Each row is a point on a tangle of strands that fork, close into loops and nearly touch. The rows are in no order.
(in the rows, 128 means zero)
Points whose rows are less than 160 apart are linked; no others are. Some points are linked to none.
<1244>: [145 124 122  84 159 157 129 168 146  40 160 103 164 171 123 144  89 126
 176 175 153 150 108  97 141  69 127 126 110 140 109  81 110 153  72 110
 126]
<558>: [212 115 127 143 121 130  37 133 126 134  94 136 111 139 142 105 112  90
 118 146 130 160 124 145  95 116 152  37  96 103 111 101 140 146 152  89
 113]
<573>: [130 151 156 123 103 127 115 156 179 133 151 139 168 147 144 103 140 205
 132 119 145  91 112 119 136 126 111 135 102 138  86 172 181 140 139 178
 115]
<1520>: [162 130 176  68 117 169  90 128 154 105 173  99 103 101  98 145 124  91
  66 124 179 102  93 101 104  84 135 149 117 102 159 123  80 112  81 113
 144]
<465>: [138 132 158 157 106 157  50 123 167 108 153 136 105 154 100 110 176  90
 131  91 150 172 121 109 158  85  62 102 118  93 150 111 168 118 141 144
 139]
<1484>: [116 217 108 131 105 138 116 161 120 156 104 141  94  60 100 146 116 126
 145 125 167 115 166 128  97 145  41 144 121 127 139 100 146  97 113 167
 141]
<872>: [122 110 123 110 126 109 144 145 106  82  84 152 130 162 102 189  94  90
  92 131 114 160 111 118 132  82 183 150 158 178 117  99 124 206 125  81
  93]
<1315>: [123 118 116 146 158 117 125 132 141 201 136 143  70  90 166 100 154 109
 172 122 124 155 162 168 138 124 136 104 108  84 134 117  94  87  87 133
 179]
<969>: [121 120 153 144  94 135 116 164 177 127 156 152  97  90 146 111 186 152
 146  88  74 127 126 138 161 104  99 153  74 112 147 122 135 132 111 156
 154]
<1406>: [158 120 123 151 140 129 151 152 154 130 161 103 155 118 104  64 167 141
 113 153 113 205 174  77 157 153 139 117 143 110 145 114 106 159 196 121
 146]
<1139>: [131  83 158 103 169 149 112 129 140 160 145 176  94  88 110 197  69 152
 143 101 195 136 168 107 123 155 140 182 120 131 100 180 129  99 163 155
 124]
<963>: [117  81 181 152 159 140 159 155 101 168  93 131 126 126 111 176 141 122
 126 139 191 163 123 133 164 137 187 125 137 161 191 101 108 139 198 103
 112]
<1142>: [150 219 107 120  86 127  86 134 150 136 144 155 117  88 143 127 150 140
 130 140 151 122 138 151 135 107  64  96  92 109 140 118 168 101  91 145
 139]
<783>: [109 187  90 123  91 128 102 163 175 121 142 129 166 148 148 102 163 165
 128 133 186  72  85 157 147 151 130  87  98 104 132 165 202 118 134 181
 124]
<877>: [145 115 102 125  54 135  85 104 104 112 147  92 136 125 131 166 131 133
 101 140 115  90 103 131 183 124  75  93 104  98 171 119 115  69 104 165
 183]
<1243>: [113 121 115 169 172 122 109 119 169 193 154 163  59 120 170 118 132 116
 136  79 100 126 133 174 169 105 150 113  73 144 118 100 104 114  74 111
 161]
<1396>: [101 146  77 112  89  96 142 163 120  45  66 151 141  91  95 162 138 128
 148 101  98 132 127 139 121 129  89 133  89 152 132  86 131 164 158 173
 137]
<1300>: [178  89 131 111 114 107  87 144 120 161 160 112 123 120 122 104  77 130
 143 152 144 135 182 100  90 129 113 142  96 181  88 148  80 145 130 108
 122]
<1192>: [119  73 137 131 103  94 157 122 100 135 166 133 137 175 166  79 188 134
 173 155  92 181 137 145 149 120 178 123 152  98  97 163 138 182 129 114
 141]
<398>: [147  99 190 113 106 130 144 139 126 113 131 150 119 136 140 171 183 150
 116 126 119 144 115 145 110 126 143 159 164 100 168 129 188 136 184 139
 104]
<306>: [113 167  87 160 133 194 116 159 141 138  77 115 111 144 174  96 142  81
 145 127 110 100  84 128 166  57 150 121 191 101 133 137 142 150  63  76
 142]
<1187>: [115  95 100 140 132 142 113 108 102 106 152  81 134 111 140 207 127 157
 145 156  95 131 127 139 182 170 169 118 132 109 131  98 120  87 109 191
 133]
<655>: [162 148 125 153 114 132  97 139 174 135 144  91 161 112  78 116 166 137
  94 121 144 192 166  93 156 155 127  87 126 112 147 116 123 128 206 171
  99]
<1561>: [137 209 141 147  88 161 109 160 198 112 128 126 104  71  98 115 179 124
  76  71 158 125 121 120 146  91  87 137  96 117 187  92 149 121 140 131
 136]
<802>: [116  89 133 103 129  77 114 106  81  89 116 162 190 170 136 119 109 124
 116 140 154 105 109 121 123 110 140  64  99 104  95 155 101 134 132 181
 127]
<31>: [118 113 179 116 142 181 136 147 162 117 101  76 128 123  83 110  74 146
 117  94 160  76  94  87 102 146 126 164 133 144 118 155 114 116 114 127
 100]
<1075>: [137 136 186 110 146 164  99 144 154 134 110 130 126 152  86 112  47 112
  76  99 207  94 116 104  61 140 136 160 158 134  97 179 135 128 144  85
  96]
<190>: [114 167  69 108 120 119 161 141  51 122  92 110 187 119 150 111  74 137
 150 184 119 100 144 108 129 137 102 114 150 109 106 151  94 109  92 165
 148]
<688>: [128 121 122 117  55 147 104 105 107 145 125  42 162 117 138  97 151 124
 112 167  88  97 107 143 102 175 155  92 168  97 120 166 126 114 116 150
  95]
<504>: [100 131 103 109 136 133 129 183 124 147 119 162  86  95 140  97 149  88
 172 147 194  56 101 148  97 108 119 124 105 115 168 173 120 112 124 101
 154]
<507>: [ 84 104 117  92  99  95 133 155 114 141 130 163 119 111 142  73 182 100
 170 147 166 106 112 127 117  89 111 126 129  85 130 206 118 142 128 139
 178]
<1178>: [129 140 154 154  76 157  96  50 125 147 105 121 112 141 128  87 152 103
  84 110  78  84  82 146  99 126 117 108 148  97 142 158 177 107 120  82
 101]
<617>: [114 115  95 128 171 135 162 150 122 172 123 138 113  91 140 166  78 147
 143 102 179  82 162 130 105 192 150 171 133 146 118 156 132  80 160 179
 139]
<187>: [108  93 165 121 153 178 159  96 143 128 116 162  87 158 116 106 120 124
 146 108 133 144 130 106  92 119  86 199 204 106  97 194 175 144 103 117
 136]
<817>: [ 85  59 116 140 115  92 144 128  91 112 125 129 152 163 161 113 146 163
 149 157  64 146 121 125 187 123 186 121 115 127  95 152  88 201 134 115
 155]
<1539>: [ 92 181  60 104 131  87 185 124  71  74 143 107 224 171 154 137  87 127
 124 159  91  85 129 132 126 150 122 116 160 140 112 124  86 117  98 146
 124]
<983>: [131  59 125 124 147  84 182 121  60 128 128 153 173 165 138 107 102 136
 172 157 150  87 122 119 130 166 101 130 107 156 151 162 110 113 160  78
 138]
<589>: [106 164  84 123  71  90  98 181 116  85  98 147 117 100 123 164 176  92
 148 117 132 114 128 190  93 136  96 100  95 135 170  81 148 129 174 152
 119]
<720>: [ 77 129  97 120 157 142 116  93 128  79 138  95 128 154 115 128 125  93
 156 147 156 168 124 108 191  82 127  99 130 108 140 116  97 120  69 121
 137]
<1234>: [164  37 181 110 111 104 147 115  89  78 107 158 136 182 102 176 153 119
  97 135 100 138 117 127  78 135 140 148 175 102 134 117 143 157 192 135
 119]
<633>: [175  67 164 112 123  99 130 110  81 118 114 164 163 210 146 155 137 111
  90 169 114 147 103 133 113 104 181 105 173 101 109 136 139 175 145 145
 114]
<284>: [180 148 176  96  71 140  77 103 134 110 134 151 148  93 127 113  94 206
 125 154 136 105 121 117  99 120 105 126  63 151  85 153 154 150  92  66
 104]
<640>: [157 114 128 112  77 131 107  83 110 141 137 127 147 118 142 119  83 202
 154 161  96  88 132 133 114 167 115 125  89 147  83 151 168 118 106 101
  96]
<1115>: [119 142 162 123 187 151 155 133 192 131 149 130 119  94 155 130 136 161
 138  83 129 130 118 148 142 129 161 148 113  93  99 121 158 108  99 169
 117]
<940>: [129 155  94 164 109 145 125 105 114 184  95 135 117 164 144 120 132  89
  81 120  88  75 114 136 114 124 127 169 195 168 158 147 155 124 147  48
 130]
<591>: [126 142 101 132 185  92 184 153 134 140 136 168 125 122 180 109 120 139
 187 119  92 113 147 170 134  99 147 118  65 171 112  86  76 150  89  84
 155]
<859>: [139 169 120 148  98  89 127 121 112 183 167 130 117 144 147 151 150  92
  95 113  70 131 181 132 102 126  89 167 168 189 120 111 114 111 124 163
 150]
<581>: [ 90 131 111  99 165 150 214 132 141 136 108 146  96  85 131 100 157 132
 141 137 135 127  92 149 110 140 177 159 160 125 151 135 131 139 123  63
 121]
<1322>: [148 125 122 162 127 128  87 127 198 113 184 118  88 136 120 123 146 120
 105  58  70 148 164 104  93 134  77 180 144 127 100 119 125 119 136 151
 141]
<1455>: [145 103 117 132  99 112  93 124 117 158 181  90 147 136 110 132 133 143
 142 166 162 133 165 103 133 156  89 130 121 154 141 137 112 114 155 142
 129]
<834>: [165 168 120 132  93 107 104 155 128 153 133  90 105  79 151 131 151  99
 108 121  52 123 154 171  54 165 133 113 141 111 135  83 118  91 111 147
  95]
<1264>: [118 153 157 127 172 151 177 122 142 156 176 112 135 105 182 155 164 176
 152 136 118 127 126 171 153 152 169 148 146 106 170 101 148  79 100 180
 117]
<626>: [152 100 143 103 122 107 100 132 118 109 111 135 186 207 135 102 110 117
  78 133 146 109 111 105  87 138 168  71 146  99  80 152 148 159 156 170
 110]
<435>: [ 96 135  89 152 128 101 131  53  83  86 104 133 140 173 119 109 126  85
 121 150 107 167 116 111 170  88  87  93 157  99 116 141 120 130  91 118
 146]
<375>: [123  77 171 131 181 131 141 127 137 154 126 163  94  99  98 177  68 149
 148  79 159 153 141 115 131 133 140 168  98 189 105 131 115 152 161 115
 113]
<850>: [210 133 160 150 143 123  92 178 171 154  90 158 121 128 163 108 152 111
 109 107 121 185 131 151 128 121 179  81  74 108 131  76 171 159 163  96
 120]
<1008>: [116 151  56 147  85 137 133 159 137 122 110 104 154 112 164 110 169 168
 144 146 111  90  99 163 167 169 137  93 115  69 147 146 202  92 140 175
 148]
<1431>: [ 98 109 131  96 147  75 136 147 135  90 182 143 150 148 160  92 197 114
 159 150 126 197 130 169 139 110 178  98 125  85 121 136  97 160 123 148
 132]
<232>: [151 134  74 143 125  90 170 123 119 102 126 171 163 164 138 115 156 150
  83 131  86 123 123 135 144 138 137 126 145 138 145 106 157 134 166  93
 154]
<384>: [127  86 148 104 136 126 111 146 115 136 111 196  81 140 147 131 134  82
 166 131 180 113 105 158  91  73 130 137 111 123 149 137 147 134 133  59
 137]
<1426>: [108 129 125 148  79 163  95 105 102 166  85  93  83  81 131 121 170 104
 136 116  70  90  93 148 125 134 125 121 142  82 158 138 128 106 105 104
 130]
<471>: [149 185 145 141 142 167 104 175 222 137 109 126 124  91 107  74 125 154
  74  96 179 122 124  96 146 116 139 110  83 116 147 115 142 123 171 121
 137]
<96>: [144 105 113 140  68 181  63 121 155 101 100  67 124  87 112 146 165 108
  93 107 104 115  95 120 171 143 102  73 101  68 156 106 145  85 123 168
 163]
<1488>: [158  84 220 132 156 129 146 154 120 152  90 166 131 133  99 159  76 151
 155 122 158 139 114 125 105 103 127 137  91 198 136 109 114 148 176  83
 111]
<200>: [ 94  96 161 116 191 162 139 124 174 113 144 147  61 109 111 190  83 130
 183  70 159 185 138 124 145  98 134 190 115 164  99 132 118 147  97  83
 118]
<161>: [120 150  82 152 175 113 136 129 190 156 195 129 117 145 167  83 134 136
 157 109 108 146 146 146 177  83 157 113  81 181 109 110  85 133  84  97
 159]
<1185>: [117 144 137 144 103 137 109 104  98 137 149  75 140 131 137 155  94 128
 142 140 143  84  98 125 190 113  72 108  86 125 150 114  84  63  39 163
 167]
<1294>: [110 133 138 106  90 140  73 129 125 180 122 105  95 103 130 116 169  82
  96 136 169  93 123 154  69 169 155 116 163 101 141 166 134 129 171 122
  82]
<1014>: [100  64 145 142 136 129 163 138 124 122 148 144  90 117 155 123 158 156
 180 127  76  99 113 147 146 117  97 151  80 125 152 127 119 104  91 121
 169]
<358>: [ 87 157  92 145 145 131 138 153 119 188  91 120 104  74 107 148 101 111
 169 133 175 131 184 123 115 172  92 139 124 161 129 134 148 114 152 177
 138]
<117>: [123 136 166 139  85  89 122 129 136 170 117 173 171 142 161  99 149 175
  97 133 116 110 124 129 140 126 162 132  91 165 102 158 165 188 154 144
 111]
<553>: [ 96 105  97 132 106 104 182 148 109  54 116 152 154 103 106 193 157 158
 126 115  89 141 135 120 173 133 103 143 136 118 154  90 119 127 154 183
 164]
<1259>: [110 161 110 104 171 164 130 137 149 145 120 117 103 113 139 160  30 150
 131  86 138  95 158 118 113 143 124 175 138 142  58 160 118 114  64 152
 148]
<302>: [142 136 174 103 111 123 162 104 123 130 172 151 132  99 165 150 171 195
 104 126  99 120 131 162 133 149 134 161 156  94 156 142 163  85 135 151
 130]
<1141>: [172 148 130 138 153 110 131 166 193 129 110 154 131 129 115  85 152 113
  67  99 143 126 113 120 116 132 172  76  97 124 146  98 132 142 168 108
 119]
<603>: [146 153 109 111 149 100 166 160  99 122 183  89 143 115 161 141 119 141
 151 166  77 157 179 143 119 147 131 151 148 136 138  63  84 114 104 169
 142]
<255>: [138 123  94 110 121 119  63 134 149 117 151 123  94 106 113 108 102  87
 140 129 106 133 170 115  74 125 109 131 105 135  59 154  98 149 105 121
 125]
<470>: [ 93 129 103 164  81 131 116 151 122 126  87  85 112 123 125 108 185 103
 148 129  62 146 127 144 161 148 127  93 130 105 153 105 133 121 123 126
 151]
<246>: [155  78 152  65 119 161  73 151 136  98 128 135 124 122 115 128 111 121
  89 123 170 104 101  80 102  88 136 131 125  82 103 180 111 130  93 142
 159]
<620>: [102  52 156 138 137  95 161 125  49 156 109 119 154 147 126 157  92 121
 189 157 161 127 168 105 118 173  92 140 135 169 143 144 107 124 185 135
 129]
<711>: [103  63 110 171 129 123 125  67 135  97 177 113 124 124  69 166 121 121
 135  96 119 143 146 106 144 195 109 126 115 120 121 139 101  97 180 154
 120]
<964>: [162 177 105 176 186 123  85  96 166 129 139 109 115 150 103 122  97 109
 136 119 163 181 149 119 160 100 119  92  99 156 129  78 120 118 126  88
 123]
<509>: [ 74 143 116 155 187 120 169 146 110 177  86 122 102 108 154 102 128  95
 166 114 126 112 107 151 161 120 123 101 130  92 156 107  78  94  56 145
 190]
<338>: [131 137 145 124  68 126 100 125 118 183 119  96  78  76 117 114 175  62
  83 116  79 136 142 149  75 151 131 136 160  95 165 122 120 119 139 123
  96]
<765>: [104 137 111 148 118 116 195 167 119 107 100  90 151 110 102  92 182 125
 104 154  94 196 146  97 182 144 152 136 171  83 164 111 116 173 173 168
 157]
<967>: [108 133  77 155 100 141 101 155 128  61 128 117 124 134  87 192 188 112
 164 106 155 132 123 155 147 139  67 115 119 135 206  71 160 100 188 148
 131]
<13>: [139 155 124 122 131 127 123 118  94 100  73  91 147  96  91 144 105 123
 123 162 133 141 123 137 123 155 135  52  92 144 149  58  87 129 143 102
  97]
<30>: [142 154 179 116 168 126 188 113 128 190 121 166 162 179 153  68 138 140
  98 145 153 100  96 133  91 129 174 127 165 127 132 157 157 129 148  75
 111]
<1417>: [113 124 126 130 114 113 176 122 113  69 148 100 181 109 127 165 174 153
  97 154 108 192 154 111 197 137 150 139 167  85 150 101 110 135 164 197
 147]
<1006>: [141 112  85  91 122 113 131 116  93  89 103 132 172 116 119 124 110 152
 106 162 128 115 133  99 120 140 122  89 113  81  98 150 119 113 125 166
 159]
<1191>: [131  84 108 102  96  84 118 111  71 110 142 133 156 131 141 176 124 153
 146 181  96 139 132 144 175 111 177 130  85 159 120 120  78 186 114  78
 117]
<192>: [128 137  92 114 169 139 139 168 106  60 143 111 135 150 124 171 119 110
 186 165 163 160 120 141 172  87 114 104 124 130 163  59 107 105 108 125
 155]
<1386>: [138 155 105 129 152 108 115 105 121 101 162 116 142 200 146 164 138 103
 115 152 152 184 134 131 140 116 165 122 185 140 124 110 162 151 133 139
  89]
<799>: [135 167 114 131 140 139 155 126 154 137 104 125 146 147 172  68 142 143
  98 109  76  72 100 129 108 130 113 138 155 101 124 133 146 115  93 123
 137]
<741>: [ 62 151  79 167 167 127 181 119 109 144 132 115 123 119 138 119 123 123
 187 123 119 134 137 147 175 144  82 124 138 118 125 139 121  87  92 186
 171]
<1280>: [124 123  90 148 128 141 173  66  89 122  91 137 140 161 110  95 120 100
 111 154  97 153 135  88 155 119  91 137 200  98 130 161 150 142 132  74
 155]
<584>: [128  71 156 121  98 199  63 139 138  89 103  96 109 103  94 142 136 131
 136 117 145 115  91  97 143 110  98 119 103  74 134 149 140 122  99 171
 149]
<1062>: [125  94 159 139 144 111 177  99  82 153 154 140 179 214 176 126 104 159
 170 165 143 101 124 153 137 138 118 145 154 161 126 164 155 100 135 120
 130]
<1565>: [130 114 138 151 132 150  82 119 173 164 148 117 114  92  94 141 149 175
  99 105 173 155 146 102 161 162 154 127 110 125 112 163 146 127 191 151
  95]
<805>: [103 169 102 107 104 140 123  98 117  94  96  90 143  84  69 182 112 136
  91 130 152 116  99 140 150 166 152 104 105 144 163  82 127 127 170 106
  68]
<411>: [ 81 170  77  97 140 154 141 143 136 121 123  90 127 108 136 132  72 131
 164 121 126 123 152 106 138 105 135 150 139 146  71 134  78 143  45 148
 129]
<1475>: [137 119 159 170  95 154  84  79 106 193  82 137  91 158 118 123 122  88
  87 109 110  95  94 131 124 106 155 139 177 148 141 154 145 151 115  46
  94]
<899>: [149 150 177 104  98 138  72 146 150 146 139 112 122 114  99 104 111 121
  83 122 198 106 136 123  44 145 121 135 136 152 135 143 133 132 166 110
  88]
<1108>: [ 81 147  66 190 128 139 177 176 102 151  48 103 106 126 151  84 158  97
 134 138  60 110 109 134 162 137 134 106 165  98 149 116 129 132 132 132
 170]
<1474>: [ 98 104 143  76 143  91 144 153  97 117 157 161 138 111 152  96 155 139
 161 162 173 151 135 113 139  81 146 112 100 117 116 156  83 160 102 153
 161]
<645>: [167 121 186 114 137 144 163 132 133 159  95 160 137 101 115 104 101 203
 146 131 148 126 114 118  85 160 144 133  96 165 123 132 160 148 172  58
  95]
<704>: [ 80 153  48 157 130 177 150 153 125 133  78 128  89 124 145 110 154  68
 130 112  98  73  87 143 141 106 131 145 151 138 147 138 127 129  99 105
 167]
<1235>: [120 132 140 153 106 144  41 107 161 148 126 128  99  93 111 168 140 141
  95 112 169 124 116 140 166 133 155  94  72 130 146 119 153 111 157 131
 109]
<1573>: [ 77 136  80 112 169 147 194 116 112 136 145  89 106  99 134  99  69 117
 208 128 127 135 154 113 158 144  94 144 131 121  88 178  78 115  51 163
 160]
<575>: [119 195  59 137 187 106 186  93 171 163 180 149 111 131 144 123  67 116
  93  63 159  98 171 130 116 149 117 170 127 175  96 120  98 106 104 139
 125]
<1004>: [136 152 149 129 161 124 127  98 149 122 121 155 125 131 147 110 113 137
 126 100  79 144 121 132 117 104 127 122 116 123  86 111 133 139  84 126
 130]
<55>: [162 117 105 143 142  69 133  98  87 106 137 154 175 209 165 134 138 105
  88 165 108 153 121 155 154 123 180 104 155 127 134 121 162 147 170  99
 129]
<719>: [174 119 128 100 126 153 101 111 111  43 115 102 143 143  69 126  54 117
 172 141 134 161 128  86 109 112  56 120 110 148 108 104 112 156 126  72
  90]
<388>: [162 137 110 135  95 130 116 115  88 167 126  81 135 109 140  77 122 129
 130 157  59  90 144 144  63 180 131  84 147 130 118 130  98  96 113 108
 110]
<1532>: [129  98 196 124 146 105 155 139  92 145  99 128 157 134 101 150 120 127
 139 143 166 141 149 113  97 142 142 120 114 177 149  97  92 148 190 137
  89]
<469>: [137 155 194 146 118 172  95 166 204 115 126 166 100  99 128 124 168 145
 136  68 147 151 125 126 148  76  91 153  99  98 151 111 153 114 130 157
 149]
<16>: [147  96 151 108 118 137 124 125 102 110  62 157 141 146  81 197  67 127
  40 121 138 136 128  73 141  98 165 173 149 156 102 145 129 178 132 115
 136]
<933>: [161 144 122  95 194 142 172 122 182 168 174 159 127 151 147 109  83 161
  93 107 164 143 151 108 117 113 148 181 149 146  80 156 140 130 102 138
 173]
<1425>: [133 166 124 136 152 111 125  90 128 165 178 122 102 146 132 143  90  87
  98 112 140 128 170 128  98 123 122 168 153 183 129 121  90 103 103 113
 117]
<622>: [149 113 132 118  96 128  99  93 103 106 135 106 143 153 119 150 143 162
 154 191 148 168 112 131 175 105 169 111 103 148 125 114 135 160 139  85
  88]
<1402>: [140  98 159 142 112 113 129  91 133 162 149 149 154 102 120 144 143 204
  96 133 131 161 151 114 180 152 182 121  96 152 114 148 138 156 172 140
 102]
<348>: [114 123 200  98 116 143 138 203 165  87 123 129 138 127 150 154 154 178
 132  96 151 100  74 137 102 112 151 199 135 132 128 148 162 159 163 227
 113]
<1312>: [131 137  94 155 108  93 144 103 107 174 137 146 118 127 119 143 138 123
  70 108  94  89 176 107 105 166  66 168 170 135 128 165 137  84 155 165
 169]
<592>: [153 161 139 111 116 142 193 175 114 119 140  63 135 109 132 120 159 125
 136 165  60 166 167 105 109 117 108 171 187 134 132  91 106 162  87 151
 127]
<692>: [155 162 137 134 100 109 115  71  90 128 135 131 136 194 136 145 113 126
 133 197 145 223 140 137 151 106 149  90 165 152 110 108 170 179 129 104
  65]
<234>: [168 171 167  96 122 144 147 141 132 140 143 127 112 107 146 106 138 104
 112 146  85 159 174 108  66  93 112 167 197 146 129  88  98 137  76 113
 129]
<613>: [137 143  93 142 164 100 117 131 107 124 151 104 143 127 140 176  93 134
 138 144 114 141 174 149 131 163 131 103 114 135 107  76  99  86 102 194
 122]
<884>: [118 142 150 136 138 112 164 112 111 160 137 129 174 189 153  72 141 147
 150 160 143 120 128 147  89 171 121 106 149 156 117 155 175 128 168 101
  96]
<1542>: [171  89 120 120 154 112 114 141  97  97  97 126 137 119 127 108 130 125
 138 162 102 130 111 152 108 138 165  63 100 101 133  88 123 139 161  80
 130]
<1145>: [104 107 132 167 142 128 120 108 177 104 165  92 137 160  78 106 137  95
 111  75 108 116 128  91 118 152  97 137 133 139 131 132 112 110 141 143
 113]
<1420>: [100  71 143 154 139 127 149  99  88 126 135 116 130 127 132 157 121 155
 175 129 106  87 102 135 206 129 103 119  63 126 150 121  76  82  67 153
 156]
<1157>: [138 145  82 116 101  97  71 163 196  86 190 109 111  99 100 123 121 113
 104  89  72 116 167 107  74 128  82 151 121 142  77 132  98 129 110 180
 135]
<1332>: [102 191 100 123 196 116 150  82 142 148 142 119 126 122 125 147  38 125
  87  87 142 110 157 117 121 166 141 139 146 130  67 147 107 106  89 183
 109]
<956>: [124 144 138 108 190  95 209 149 119 144 128 144 150 104 129  84  97 111
 168 127 144 110 140 128 106 121 123 125  67 175 153  87  32 134  99  90
 134]
<1373>: [128  88 142 137  87 143  92 102 112 162 115  84 152 145 156 113 120 179
 130 147  94  80 100 123 104 172 163 109 119 121  80 191 164 135 125 143
  96]
<635>: [138 118 201 114 149 165 142 123 124 147 108 115 121 127  99 114  87 153
 125 146 158 141  96 151  73 143 193 136 148 158 111 127 140 176 154  36
  64]
<1412>: [144 184 145 140  99 127  69  97 168 122 154 129 151 146 144 125 157 142
 115 113 152 139 113 141 172  87  80  93 112  81 143 118 203  75 112 183
 135]
<479>: [148 153 168  91 159 152 119 116 153  68 145 118 151 142 102 106  63 173
 190 157 172 191 121 100 125  76  86 129 108 150  89 119 127 147  89 102
  91]
<917>: [116  91 193 164 153 151 121 112 104 188  85 126  93 158 108 153 128  85
 119 129 154 137 108 133 128 125 153 144 160 152 153 113 149 134 148  94
  94]
<308>: [ 99  96 118 138 143 130 164 107 135 131 124 133  89  99 119 134 168 111
 128 116  80 150 129 152 131 168 185 148 146 126 144 129 123 144 157  70
  98]
<85>: [144 139  88 139 119 110 129  84  97 149 116 140 105 120 129 110 145  98
  77 131  78 154 157 105 116 146 114 121 186  91 107 151 157 109 133 139
 142]
<1324>: [126 120 126 139 103 112  96  93 119  66 156 124 132 125  87 193 154 106
 113  97 124 155 139 131 131 146  86 116 121 125 170  84 110 102 188 171
 102]
<137>: [136 149 127  72 147 159 140 144 160  82 135 151 118  81  78 153  66 141
 131 105 199  67  62 134  84 142 144 135  96 123 144 155 136 117 131  54
  93]
<1281>: [115  98 123 125 123 125  71 108 136  97 147 170  80 156 113 132 145  76
 141 116 152 138 123 120 119  81  92 130 136 109 132 144 134 126 115 102
 144]
<1380>: [128 147  64 163 115 112 153 128 150 133 132 156 149 172 149  98 132 138
 105 114  84  48 106 131 113 142 118 162 137 152 137 151 181 120 137  83
 144]
<19>: [123  98 168 120 128 108 139 164 131 134 135 177 134 176 130 133 128 111
 131 109 156  94 121 110 111 102 111 184 141 161 137 151 130 133 148 157
 145]
<145>: [103 152 136 125 164 162 180 109 139 163 113 151  82 124 145 107 132 125
 133 107 139 113 108 150  98 126 129 207 198 124 132 162 174 105  92  95
 119]
<459>: [122  85 146  99 131  87 128 152  92  89 107 184 122 148 126 169 142 100
 152 143 157 163 109 153 117  71 135 124 113 170 139 108 112 195 146  81
 123]

A piece is two or more points that can be reached from each other along the links. Count, over all rows, the pieces, the separate loops (a circle has one, a figure eight two, a Y none), the forks (points with three links) and the tips (points with one).
pieces | 5
loops | 2
forks | 13
tips | 19

A tip is a point with one link. Name the tips that can be reached along the links from each point below, in the order of the rows.
<192> | <719>, <956>
<603> | <1187>, <234>
<1417> | <1455>, <1008>, <1235>
<581> | <187>, <308>
